Each row is a point on a tangle of strands that fork, close into loops and nearly touch. The rows are in no order.
Two points are linked if the straight distance between their rows is under 82. Some points are linked to none.
q23: [ 46  67 -40   8 -58 -56   8 -63 -20  -6 -29  -2  66  -2  16 -26 -31 -20
 -49  14 -59 -41  12  -5 -46  55 -23]
q547: [-62  33  -4 -18   7   9 -70  -9 -59  26 -13  -6 -28  -3  15  -2 -24  26
  -4 -67 -33  80  31 -20 -19 -14  -1]
q54: [-62  17  40 -30  15 -30  -8  68  14  14   7 -10 -30  31 -11  63  53 -20
  60   0 -16  35  46  25 -23   4   7]
q630: [ 27  26   3   5 -70 -48 -11  37  38   4   0 -19  17 -14 -11  -7  10 -32
   5  18 -30 -12  31  14  -4  23   0]
q878: [ 27 -32  51  36  65  93  38  29 -11  10  -1  75  17  18  -6  -6  -7  38
 -33   8  48  22 -19 -15  80 -12  65]
q825: [-33  10  62 -18  18 -47  11  97  50   5   4  -9 -21  30 -17  74  74 -32
  59  43  10  22  41  37 -16 -12  16]
q152: [-44 -45  58  13  81  41   9   9 -55  -6  -6  26 -36  35 -15  29  -6  26
  -8  14  42  53  14 -20  26 -42  17]
q267: [ 59  19 -30   8 -66  23 -64   7   2  30 -15  -2  63 -41  52 -42 -43  10
 -27 -18 -36  18   8 -12  -1  -5   6]
q863: [ 53  15 -73   2 -76 -47  43 -45  30 -12 -16 -43  33 -30   9 -29 -33 -15
  -7  -4 -18 -76 -29  22 -34  46 -35]
q896: [ 55  33 -68   0 -29 -52  58 -86   5 -26 -17 -24  43  -9   4 -27 -23 -21
 -31  24 -14 -92 -29  10 -51  61 -42]
q72: [ 39 -20  33  20 -11  50 -57  60  45  15  -7  20  40 -38  24 -15  -6  18
   1   4  11  32  26  10  36 -35  32]
q261: [-70  41  23  -4  28  25 -79   0 -60  23 -13  -4 -38   9  10  19 -12  32
  -6 -45 -33 104  62 -26 -14 -31  15]
q910: [ 17  38  13   6  18  37 -55 -41 -55   3   3  28  13  12  24 -31 -12  18
 -57   5  -8  48   3 -58   7 -14  27]
q790: [  6  41  32  -6 -16  -8 -50  34   5  15  14  -9   5   8  -9  -4  18 -18
 -14  13 -28  41  54 -17  -3  14  18]
q580: [ 19 -48  24   0  29 -11  56  18  48 -23  30  -3  -8  14 -31   9  50 -21
  22  52  59 -49 -35  22  39   2   5]
q386: [-55 -14  11  -5  42  25 -29 -20 -65   5  -9  16 -41   9   7   0 -31  28
 -16 -31   6  49   1 -28  -2 -34  -1]
q180: [ 29   4 -68  -9 -52 -46  46 -33  38 -11   4 -49   1 -18 -15 -18 -10 -25
  12  -2  -8 -73 -24  27 -30  43 -41]
q851: [-87  15  40 -24  90 -16  22 -29 -85 -16  11   3 -86  62 -24  71  44   1
  -3  13  12  50  27 -33   0  -4  27]
q979: [-102   46   10  -29   60  -15   -5  -52  -93  -10    1    5  -91   39
   -2   44   20    9   -6  -27  -16   49   25  -43   -2   -6   14]
q539: [ 46 -19 -34  -1 -17  22  11 -18  16   5   0  18  35 -17  34 -42 -28   6
  -8  -8  12 -45 -44  -7  17   4   5]
q780: [ 26 -33 -59   4  23  48  51 -36  19   1  12  11   2 -18  14 -32 -27  18
   5 -27  39 -83 -82  12  15   8  -9]
q304: [ -4 -52   5   6  -2   7  11  44  60  -5   0   2   6 -19   0   1  13   8
  37   2  40 -19 -14  37  31 -35  -7]
q484: [ 25 -41 -40  10 -70 -28  13  24  74  -3  -8 -28  19 -43   5 -16  -1   5
  37 -14  22 -46 -23  37  10  -5 -16]
q58: [ 82 -11  30  30 -35  20  -8  38  58  -7   6  22  58 -15   4 -19  19 -13
 -16  55  20 -15   6  -5  57  -2  43]
q204: [ 13  -8  16   8 -45 -61  16  62  71  -6   6 -20  -6  -6 -23  19  45 -36
  29  34  10 -26  20  30   7   4   1]
q563: [ 41   7  62  25  41  59 -28   9 -20  -4  16  29  26  19  -9 -15  21   4
 -44  52  24  52  10 -38  44  -4  51]
q907: [ 13  53 -44 -13 -31  -1 -60 -54 -53  21 -16  10  35 -10  44 -43 -37  10
 -47 -40 -50  33   0 -46 -31   1  -8]
q438: [ 23  39   9 -14  34 -35  38 -70 -32 -37  25  17  13  47 -35  -9  42 -42
 -52  57   3 -13  -8 -45  -3  41   6]
q614: [ -3 -60  33  24  52  68  47  46  30   2  -9  52   6  -1   0  11 -16  36
  18  -7  54 -10 -19  23  65 -37  25]
q405: [ 37 -26 -17  -9  44  -1  76 -43  16 -32  43  -8  -8  19 -40 -13  34 -30
  -7  46  46 -81 -58   1  12  32 -13]
q413: [-37   6  51 -11   1 -38  -1 101  63   9 -10  -8 -12  11 -14  72  56 -23
  70  20   6  35  43  43 -24 -37   7]
q804: [-44 -35  11   2  32  36 -35  11 -34  13 -15  15 -17  -5  10   1 -37  34
   2 -36  10  53   2  -4   6 -45  -7]
q573: [-35  15  23 -34  24 -47  23  23   6  -3  32 -13 -33  37 -34  38  57 -39
  26  27  -6 -12  23   2 -12  33   4]
q50: [ 16 -42 -35   2  38  39  55 -31  17  -8  21   8 -15  -4  -7 -19  -6  13
   7 -10  52 -73 -72  13  22   8  -8]
q266: [-64 -52  21 -11  43  25   9  44  -2   6 -23  -2 -24   6  -3  48 -25  33
  51 -29  28  46   1  39 -13 -71 -42]
q162: [-33   5  28 -11  13   1 -49  30 -11  14   4  -2 -11   6  -3   5   0   3
   3 -12  -5  50  33  -2  -6 -17   5]
q723: [  5 -52 -67  -1 -33  13  20  -4  53   6 -11 -33  -2 -45  11 -20 -19  24
  50 -51  34 -51 -50  49   0 -13 -35]
q312: [ 22 -15 -39  11 -79 -67  39  24  79 -10  -3 -48  -5 -29 -19  -2  20 -17
  34   8  11 -57 -10  39 -11  17 -27]
q296: [ 32  53 -72  -2 -30 -67  65 -92  -1 -30 -11 -34  30  -1 -18 -15 -18 -34
 -26  13 -34 -89 -11  13 -65  82 -46]
q84: [-72 -38  -9 -23  74   4  29 -27 -57  -4  12 -11 -75  18 -19  35   3  23
  19 -29  29  -2 -21   7 -22 -22 -34]
q735: [ 75  -3  -8  30 -34  66 -34  33  40  29 -10  29  75 -42  57 -31 -25  25
 -24  -7  -5   1  -2  -7  53 -19  48]
q473: [ 28  32  33  -1  -1  -2 -37  12  -2   1  23   3  21  13 -14 -13  16 -26
 -34  40 -12  30  32 -29   9  14  23]
q330: [-70  33  61 -20  28 -13 -26  77   5  21  -4  -6 -28  39  -5  77  49 -13
  64   6 -27  66  68  23 -34  -8  22]
q730: [-61 -32 -35 -19  68  16  23 -58 -66  -9  12 -10 -76   5 -17   9 -11  25
   3 -40  22  -9 -42  -8 -23 -13 -34]
q629: [ 12 -14 -69 -13 -33 -33  36 -21  36  -9  10 -51 -14 -20 -16 -15   1 -15
  28 -16  13 -66 -36  31 -20  26 -41]
q383: [  20   49    1   30 -104  -83   47   24   52  -11   -5  -36    6  -13
  -24   21   23  -55   13   29  -60  -53   27   41  -22   68   -7]
q916: [ 20 -48 -55   3 -41  -5  29   5  66  -5  -1 -29   4 -37   2 -18  -4  12
  42 -20  38 -65 -47  39  11  -5 -25]
q417: [-87  43   8 -27  37  -9 -30 -32 -68  -1   4  -2 -63  29  -1  27   8   8
  -2 -37 -27  59  30 -36 -10   0   8]
q64: [ 24   2 -26   4 -61 -65  44  15  55 -11   8 -40  -3 -11 -22  -1  19 -34
  17  26  -1 -62  -6  29  -7  35 -18]
q271: [-26  17  24 -11 -25 -18 -44  71  29  22 -10 -15  -5  -4   1  24  22 -10
  42 -22 -29  52  54  24 -19 -10   0]
q574: [ 23 -14  66  35  59  86 -11  14 -29   2   5  46  17  16  -3  -7   5  23
 -40  35  30  54   2 -39  61 -15  60]
q612: [ 22 -26 -74  -9  52  31  59 -72  -4 -29  25 -13 -30   4 -26 -21  -4  -4
   3  -9  35 -97 -84   7 -20  26 -30]
q26: [ 33  23  56  15 -19   9 -64  79  48  18   1 -14  23 -18  -7   2  30 -10
   4  30 -12  56  73   4   8 -17  26]
q589: [-12  24  47 -26  20 -62  42  32  13 -12  38 -12 -22  51 -42  45  76 -61
  13  60  -4 -18  28  -6  -2  47  16]
q320: [ 46  -2  44  20 -28  36 -69  73  59  18  -6  -3  38 -39  11 -11   8   9
   1  21   0  48  53   6  23 -35  27]
q362: [  1 -57  19  20  -6  30 -12  62  67   2 -16  20  25 -32  11   6  -6  22
  36 -13  30   9   1  38  39 -57   4]
q170: [-39 -67  36   4  73  38  36  28 -12  -6  -7  21 -31  18 -17  40  -8  29
  32   5  56  10 -12  26  19 -49 -16]
q996: [  2 -30 -50 -14 -31  23 -23 -17  -7  27 -15   2  15 -38  40 -41 -53  33
   9 -66  -1  -6 -46   9  -5 -13 -18]
q654: [-31 -34 -20 -23  14 -20  18  13  21   1  14 -27 -31  -2 -16  11  10  -3
  38 -20  23 -23 -21  35 -18  -9 -29]
q604: [ -6  66 -48 -22 -29 -56  33 -76 -26 -12  -1 -10  13  13 -15  -6  -5 -27
 -20   0 -58 -44   9 -20 -49  73 -33]
q203: [ 34  87  18  29 -89 -59   1   6  11  -2  -6 -16  39   1 -14   8   1 -48
 -23  40 -87 -20  57  11 -28  74   2]
q689: [-52 -67  26  -5  88  25  58  25 -15 -12   2   1 -50  34 -28  66   8  25
  47  16  62  -4 -18  38  -3 -51 -35]
q255: [-41   5   0 -14  -3  13 -66  18 -26  31 -16  -4  -9 -15  17  -5 -31  27
   7 -60 -21  76  25   2 -20 -30  -7]
q468: [ 18  31  36   5 -33 -14 -47  62  35  14   5 -14  13  -9  -8   0  19 -22
   2  18 -17  30  56  -1   1   4  16]
q942: [ 15 -16 -91 -19  -6 -13  41 -45  21 -15  14 -52 -24 -18 -21 -20 -11 -16
  25 -30  20 -79 -52  29 -36  31 -47]
q287: [-35  50 -25 -22 -65 -49  11  -2  -4  14  -2 -26 -15   4 -12  18  16 -34
  46 -32 -83 -13  31   3 -32  81 -26]
q230: [ 35  31  55   9  34  26 -21 -16 -28 -12  23  22  24  32 -15 -19  33 -16
 -49  61  13  50  13 -50  25  14  42]
q754: [-28  -4  -8  -6  23  38 -43 -40 -64  10 -10  28 -22  -5  29 -24 -38  35
 -31 -41  -4  41 -19 -38   3 -27   1]
q814: [  84   34  -15   40 -110  -49    9    4   38  -12  -20  -19   66  -27
   17  -19  -24  -26  -31   38  -39  -43   13   21   -8   27    3]
q874: [ 35  40 -22  -4 -62  -8 -61   1  -7  20 -11  -6  44 -24  24 -36 -28  -2
 -29 -16 -49  25  29 -18 -20  10   2]
q693: [  8 -15  44   2  -6 -44  11  72  57 -10  17  -6  -5  12 -27  28  60 -37
  27  51  23  -6  23  25  16  -8  12]
q976: [ 33  10  26  20  28  71 -43 -18 -42  13   0  44  27   2  34 -28 -19  32
 -47   6   3  39 -10 -49  32 -19  42]
q354: [  51  -19  -38   39 -115  -60   31   23   89  -14  -11  -39   22  -44
   -6   -6    5  -15   14   23    3  -64   -9   34   -1   13   -8]
q324: [ 78  35 -60  18 -77 -51  37 -66   1 -10 -40 -21  78 -20  40 -31 -46 -12
 -39  10 -36 -73 -17  17 -45  50 -29]
q216: [-56   6  26 -34  28 -39  13  43   3   9  16 -16 -38  29 -18  51  49 -21
  44   1  -5  14  27  20 -22  15  -5]
q857: [-12 -53 -66  -7   9  27  21 -20  19   8  -2 -23 -20 -32   8 -23 -31  29
  39 -59  35 -48 -65  37  -6 -16 -37]
q513: [ 30  46  25  -5  29 -14   5 -52 -36 -30  21  24  27  45 -24 -20  31 -32
 -58  56   0  10  -3 -53   8  32  17]
q815: [  9 -43   1  13 -29  42 -41  57  58  12 -24  17  37 -51  27 -12 -24  34
  31 -36  13  21   2  35  28 -56   6]
q613: [  7  64 -51 -13 -14 -68  64 -84 -11 -31   4 -19  10  16 -32  -1   4 -38
 -17  19 -49 -75   0  -5 -53  89 -38]
q963: [ -6 -56  34   9  26  20  12  43  42  -8   9  16   3  -5  -4   7  10   5
  23  16  45  -7 -12  25  39 -33   7]
q737: [  20   69   12   27 -101  -68   26    9   27   -9   -8  -22   21   -4
  -19   16    7  -53   -5   31  -81  -41   42   27  -23   75   -2]
q658: [ 50 -21  14  24 -18  64 -42  47  43  22  -9  31  52 -38  39 -26 -22  30
  -8  -9   9  15   6   3  51 -33  41]
q669: [-10 -41   0  -5  24  25  -3  -5  -8   5   4  18  -5  -9   8 -18 -25  20
   0 -22  22  -7 -32   1  17 -21  -1]
q884: [ 50 -32  -3   1  29  20  78 -25  34 -25  29  20  15  13 -24 -20  28 -19
  -6  49  55 -78 -60  -2  41  29   9]
q970: [ 72   8 -26  23 -94 -37   8   4  48  -8 -13 -17  51 -30  19 -26 -18 -20
 -15  26 -18 -47  -2  15   4  15   1]
q27: [-34 -37  35   6  10  33 -33  76  38   9 -29   3   7 -15   9  37 -18  23
  49 -26   9  73  30  42   0 -81 -15]
q591: [  0 -19  17  -2  21  24 -20  -5 -21   4  13  20   4   2   7 -22 -13   7
 -19  -3  12  12 -14 -18  18 -12  11]
q49: [ 27  44 -43  -8 -17   1 -39 -73 -55  10 -17  18  40   2  50 -46 -33  10
 -50 -24 -32   4 -19 -52 -27   2  -3]
q113: [ -52  -13  -26   -1   58   29    6  -80 -100   -8  -19   24  -80    8
   13  -12  -36   45  -23  -48   10   20  -39  -48   -6  -33  -18]
q770: [ 45  19 -44   3  -9  35 -18 -65 -48  17 -18  36  49  -3  65 -52 -41  19
 -51 -25 -19  -9 -50 -45 -10  -3   7]
q20: [  7 -47 -72  -1  23  49  35 -38   8   6   5  -6 -20 -27  10 -30 -35  27
  18 -49  37 -73 -80  24  -2  -1 -27]
q508: [ 10 -43 -47  -4  67  50  63 -55  -7 -18  26   2 -38   2 -19 -16  -6  15
   6 -14  51 -80 -81   9   6  10 -17]
q852: [ 31 -49  10  12  29  14  74   8  55 -23  30   8   1   9 -24  -3  43 -12
  16  47  67 -72 -51  19  54  12  10]
q796: [-29  38  16 -15 -33 -34 -34  46  11  20   2 -17  -9   4 -12  19  27 -24
  25 -12 -47  28  54   4 -16  27   4]
q768: [ -85   46   22  -20   78  -13   13  -66 -100  -31    9    6  -90   55
  -14   44   40   -4  -19    1    0   50   18  -53   12   -4   26]
q671: [ 20  92 -25   3 -58 -57   0 -56 -29  -6 -19  -1  52  10   0 -13 -19 -27
 -40  10 -77 -25  34 -17 -42  67 -12]
q762: [ -42   61  -43  -23  -72  -46   15  -41  -21   14  -10  -29   -8    5
  -12   13    6  -31   38  -37 -100  -22   26   -2  -43  100  -39]
q503: [ 24  -8 -16 -21  53 -16  76 -65  -9 -38  45  -8 -17  32 -45  -4  41 -38
 -18  47  39 -68 -50 -15  -7  39 -17]
q757: [-11  -1  -2 -25  65 -17  59 -62 -39 -31  43  -1 -39  36 -43   2  37 -27
 -25  33  26 -34 -35 -29  -4  26 -10]
q988: [-64  45  74  -7  59   8 -37  25 -44   9  13  -5 -43  56 -17  62  46  -2
   7  26 -13  86  73 -28  -9  -5  46]
q367: [ -25   82  -36  -12  -80  -45    0  -49  -31    5  -18  -10   20    4
   -1    4  -10  -28   12  -29 -110  -15   34  -14  -42  100  -27]
q424: [-39 -38  19  -1  17  32 -44  40  -5  18 -21   6  -4 -15   8   8 -34  29
  22 -38   3  60  14  18  -3 -52 -11]
q897: [-61 -38  16  -9  16   7  -6  68  26   8 -25  -9 -12  -4  -1  50 -11  16
  64 -34  12  59  15  54 -15 -76 -38]
q101: [-15 -36  53  25  76  66   6  -6 -62  -7  -9  48 -24  31 -13   9 -12  36
 -28  20  40  50  -4 -38  46 -28  37]
q670: [ 48  -1   4  15  12  67 -24 -11 -19  20  -1  47  40  -8  42 -35 -26  22
 -42  -4   3   9 -21 -32  33 -12  40]
q556: [-76 -47   9 -18  78   7  26   3 -49   3  -7  -8 -64  22 -12  51 -10  31
  30 -22  35  23  -4  15 -22 -45 -37]
q917: [-30 -33  35   9  19  55 -52  62  13  16 -30   8  11 -17  14  19 -38  31
  24 -30   5  79  34  26   6 -74  -3]
q783: [ 76  21 -73  13 -47 -34  52 -85   6 -17 -30 -18  69 -16  34 -36 -40 -15
 -36  17 -13 -95 -41  11 -45  49 -38]
q274: [-50 -10  53   7  55  36 -45  23 -45   9 -11  11 -31  23  -4  27 -12  25
  -3  -1  13  86  44 -14   3 -50  17]
q921: [ 31  -6 -54   0  -7  45  -7 -55 -33  24 -18  31  37 -14  71 -52 -52  29
 -34 -46 -13 -24 -56 -28  -3  -8  -1]
q223: [-24 -62  18   5  61  40  33   9  -3  -5   4  19 -25   7 -11  10 -14  25
  14  -1  48 -15 -30  13  25 -29  -8]
q579: [-76  43  49 -24  17 -10 -42  49 -16  21   1 -10 -31  38  -4  61  49  -7
  52 -10 -46  65  70  -3 -30  19  20]
q493: [-67 -40  18 -19  49   5   6  24 -23   7  -3  -7 -41  13  -9  37  -8  20
  31 -26  22  32   4  24 -16 -39 -30]
q156: [-14 -11   0   0 -10  42 -79  25 -12  33 -20   5  15 -40  31 -20 -45  37
   0 -54 -14  72  20   0  -6 -43  -2]
q3: [ 68  49   2  30 -94 -46  -8  13  28  -4  -9 -17  53 -16  -2 -15 -10 -30
 -32  42 -50 -22  34   8 -11  31   5]
q272: [ 30   2 -40  -9 -48  17 -48 -10  -9  27 -14   5  40 -31  49 -50 -49  19
 -19 -41 -23   8 -12  -8  -2 -12  -3]
q316: [ -5 -56  43  12  52  44  27  32  17   0   6  34  -2   9  -5   9  -1  20
  13  12  51  -4 -18  16  49 -29  14]
q361: [  4  81 -36 -14 -23 -52   0 -81 -40 -13 -12  10  29  17   2 -18 -11 -19
 -43   3 -62 -16  16 -40 -41  51 -18]
q326: [-19 -26 -49  -9  28  39   2 -63 -50   9  -2  21 -28 -14  27 -36 -48  38
 -13 -57   8 -15 -62 -22 -12 -13 -23]
q39: [ -4 -32 -35 -18   3 -14  27  -7  23  -5  15 -28 -19 -10 -11 -15   2  -4
  22 -17  22 -45 -38  27  -9   8 -30]
q381: [ 81   1  31  37 -48  26 -36  53  61   5   4   9  58 -30  14 -22  11  -2
 -16  49   7   8  24  -2  46 -11  39]
q705: [ -8 -43   5  12 -12  51 -55  48  27  21 -28  15  24 -50  31 -13 -46  41
  25 -50   3  45   6  28  17 -58  -2]
q620: [-47 -26 -38  -9  51  28  11 -64 -72   0   0  11 -62  -3   6 -18 -37  38
 -10 -54  12  -3 -49 -25 -16 -23 -26]
q62: [ 12  53  -9  -6 -39   1 -73  -3 -23  28   1 -11  26 -14  18 -29 -18   4
 -28 -23 -53  49  39 -26 -19   5   8]
q297: [-59   2 -10 -27  61 -15  23 -58 -60 -17  24  -9 -63  30 -18  11  16  -2
 -11 -13   7  -2 -21 -25 -16   3 -15]
q394: [ 41 -25  38  29 -38 -16 -20  79  86  -8  -3   3  26 -20 -10   9  40 -18
  19  46  23   3  29  21  36 -30  24]
q117: [  7 -27  32 -15  41 -35  55  14  24 -25  37 -12 -22  32 -42  22  65 -41
   9  62  44 -37 -17  13  16  15   4]
q837: [ 15 -26  47  27  61  75  14  -4 -38  -3   2  59   6  20  -2 -10  -5  25
 -35  15  34  28 -21 -37  56 -12  45]
q947: [-17  -5  33  20  42  66 -54 -10 -57   9  -9  30 -14   2  15 -11 -31  41
 -35 -11   8  71  13 -41  20 -38  30]
q325: [  8   8   7  -6  17  22 -34 -33 -37   1   7  25  11  10  13 -27 -14   6
 -42  -1  -1  24 -13 -39  12  -7  15]
q675: [ 45 -14  -3   6  -3  44  -9  -6  -1  14   3  38  39 -14  38 -36 -33  15
 -24 -11  12 -15 -33 -18  33  -9  22]
q346: [  49  -34  -43   36 -113  -38   10   26   92   -4  -23  -28   33  -56
   10  -13   -3    6   28    1    7  -48  -14   31   10   -3   -5]
q12: [-53 -39  51   0  96  24  25 -17 -77 -17   0  18 -66  45 -24  44   9  22
 -11  21  46  43   6 -26  16 -34   8]
q278: [-36 -45   4 -19  36 -17  31  38  31  -2   9 -22 -29   6 -18  40  29   0
  53  -2  44 -16 -12  53  -9 -36 -31]
q506: [ 14 -25 -22 -14  -2  11   6 -20   8   3  11   9  13  -8   7 -32 -18   2
  -5  -7  18 -30 -39  -3  10  -3  -5]
q567: [ 47  39 -63  19 -94 -72  50 -49  26 -17 -23 -48  42 -26   2 -14 -35 -22
 -17   4 -44 -74 -12  40 -50  63 -37]
q298: [-27  21 -11 -28  51 -23  36 -74 -47 -27  28   1 -38  31 -27  -2  25 -21
 -28  11   4 -17 -26 -40 -14  23 -12]
q622: [-64  14  18 -21  26  -9 -30   4 -40  12   8  -1 -40  22  -5  19   7   7
   1 -26 -14  49  31 -13 -17  -6   4]
q927: [  20  -23 -105  -11   22   19   41  -71    2  -22   16  -38  -23  -11
  -16  -29  -22   -5   15  -29   26  -91  -78   19  -38   27  -43]
q742: [ 25  43  45  -5  21  -8 -13 -14 -26 -14  28  11  19  42 -26  -9  39 -36
 -45  56   0  32  24 -44  17  24  30]
q611: [-17 -10  50 -15  18 -50  21  75  52  -3  17 -12 -21  25 -26  54  69 -35
  45  47  25   2  21  34  -2 -11  11]
q893: [ -8  43 -15 -13 -21  12 -75 -24 -43  21  -6  -1  12 -11  26 -29 -29  13
 -34 -37 -39  51  17 -39 -17  -6   7]
q102: [ 44  -9  14  19 -55 -52  18  43  68 -12   9 -16  15 -10 -21  -3  35 -38
   6  52  11 -36  10  15  21  11   5]
q848: [ 65 -21 -26  17 -56  35 -26  28  46  19 -16  18  63 -48  48 -31 -30  23
  -3 -16  -1 -23 -15   7  40 -19  28]
q129: [ 33  53   3   1 -66 -40 -15  13  14   7   1 -16  31  -4 -11 -11  -1 -34
 -22  23 -51  -6  40  -2 -12  38   3]
q360: [ 33  23  29  17 -66 -46 -26  71  59   5   1 -19  12 -16 -16   6  29 -35
   9  30 -26   5  52  14   3  13  15]
q82: [  9 -24   1  11  -7  63 -66  32  -6  27 -21  22  30 -39  40 -25 -51  43
  -6 -41  -5  45   3   2  18 -43  16]
q474: [ 22  -7 -55 -17 -64  -4 -33 -10   4  26 -13 -14  28 -41  34 -43 -49  10
   3 -56 -21   5 -18   7 -16  -2 -19]
q951: [-51   8  79  -2  67  13 -30  35 -33   2   5   2 -37  48 -18  53  31   3
  -1  27  13  87  60  -7   0 -31  34]
q92: [ 14 -34  34  16 -13 -25   6  73  86 -13   5   1   5  -6 -16  23  52 -19
  36  42  37  -6  14  34  25 -35  12]
q225: [ 56 -12 -25  12 -72 -13  -9  16  46   1  -9  -6  44 -37  25 -32 -19  -5
  -3   7  -2 -31  -9  10  14  -2   4]
q957: [-69 -21  43 -11 100  -2  37 -29 -91 -26  10   7 -84  59 -32  62  33  12
  -9  23  38  41   8 -29   7 -20  12]
q935: [-31  10  35  -8   4   5 -56  59  15  20  -5 -10  -2  -3   1  19   8   1
  20 -16 -13  64  49  13 -12 -25   6]
q776: [ 11   7  17 -19  51 -25  49 -57 -24 -35  38   8  -2  43 -37  -5  45 -37
 -33  53  21 -21 -24 -36   9  34   2]
q169: [-58  53  64 -15  32  -5 -40  32 -20  10  16  -7 -35  47 -12  51  54 -15
  16  16 -31  63  70 -22 -11  19  36]
q197: [ 13  29 -22   6 -77 -76  51   9  43 -11   3 -40  -1  -4 -26  10  18 -47
  15  22 -35 -60  12  27 -23  57 -21]
q602: [-24  40  -7  -5  12  20 -67 -46 -71   9  -7  15 -21   0  29 -28 -27  26
 -40 -34 -28  62   5 -55  -8 -22  11]
q588: [ 46  62 -53  17 -76 -73  38 -73  -5 -14 -36 -27  62 -14  17 -19 -42 -21
 -38   8 -63 -64   0  26 -63  73 -36]
q985: [ 54  -7  28  37 -71 -13 -42  85  88  -2 -11  -9  37 -45   1   3  28  -7
  14  29  -1  17  49  18  23 -31  22]
q706: [  -3  101  -21    7  -82  -53    1  -56  -31   -2  -27   -4   38    1
   -4    2  -17  -29  -12   -2 -112  -20   44   -7  -47  102  -21]
q527: [ -23   30  -11  -17   55   -4   17 -102  -79  -32    5   24  -40   30
    1  -17    4   -2  -47   -4    3    8  -37  -61   -6   -2    0]
q277: [ -2 -40 -62  -4  -2  52   3 -27 -21  30 -16  16   3 -36  46 -42 -63  50
   3 -76   9 -21 -65   6  -3 -15 -17]
q46: [-12  -6  45 -29  47 -49  54  33  17 -17  44 -13 -34  50 -46  47  86 -43
  20  68  32 -20   9  15   3  25  12]
q328: [ 19 -38  34  32  49  76  29  39  16  13  -8  65  22  -5  10  -4 -22  41
 -16  -9  43   2 -21   4  72 -27  48]
q793: [-52   4  35   3  34  29 -66  15 -44  16 -11   2 -24   7   2  13 -22  31
  -8 -28  -6  87  45 -19  -5 -42  10]
q306: [ 52 -37 -27  15 -59  14   0  26  62   6 -12   8  45 -45  36 -29 -20  17
  12  -8  18 -40 -26  19  38 -13  13]
q877: [ 76  -8  17  41 -77   5 -48  69  82   3 -16  -1  51 -53  14 -12   8   0
   1  31  -4   3  32  12  30 -26  34]
q646: [-51 -18  69   4  66  26 -22  44 -29   1  -7   5 -30  39 -12  55   2  19
  16  16  20  83  49   3  -4 -52  13]
q867: [-36 -61  23 -10  66   5  50  34  19 -12  16  -8 -37  18 -28  48  27   7
  48  22  63 -22 -25  50   4 -39 -23]
q834: [-57  -5 -22 -23  86  -6  46 -77 -79 -29  31  -9 -87  31 -29  21  20   5
 -12  -8  20 -10 -35 -26 -17   1 -20]
q699: [ 72  -7  31  30 -45 -24   9  38  68 -20  11   2  39  -6 -14 -11  32 -34
 -10  70  16 -29   8   7  42   8  27]
q905: [-39  47  -5 -21 -43 -41 -12  15  -2  16   4 -19 -13  12 -15  16  21 -28
  31 -23 -66   8  42  -7 -25  58 -10]
q431: [-59   6  -7 -11  49  14 -18 -61 -91 -11  -5  18 -64  15  11  -4 -24  29
 -29 -37   0  38 -17 -46  -2 -29  -6]
q818: [  7 -22 -67 -10   5  44   2 -60 -35  21 -14  20   3 -22  51 -46 -59  40
 -16 -64   3 -30 -73 -17 -13  -8 -17]

A fork is a point with three links, a tip a point with one. Leave the first point through the second and follow the links. Name the first fork or tip that comes.
q361; q604 -> q588
q274; q793 -> q316
q620; q730 -> q386
q970; q814 -> q468

A piece is all that can be reached along the links. How many separate loops has the piece of each point below (a circle has one, a figure eight two, a Y none), and how many tips (points with one link)?
q50 -> loops 4, tips 2
q325 -> loops 1, tips 0
q326 -> loops 3, tips 0
q102 -> loops 1, tips 1
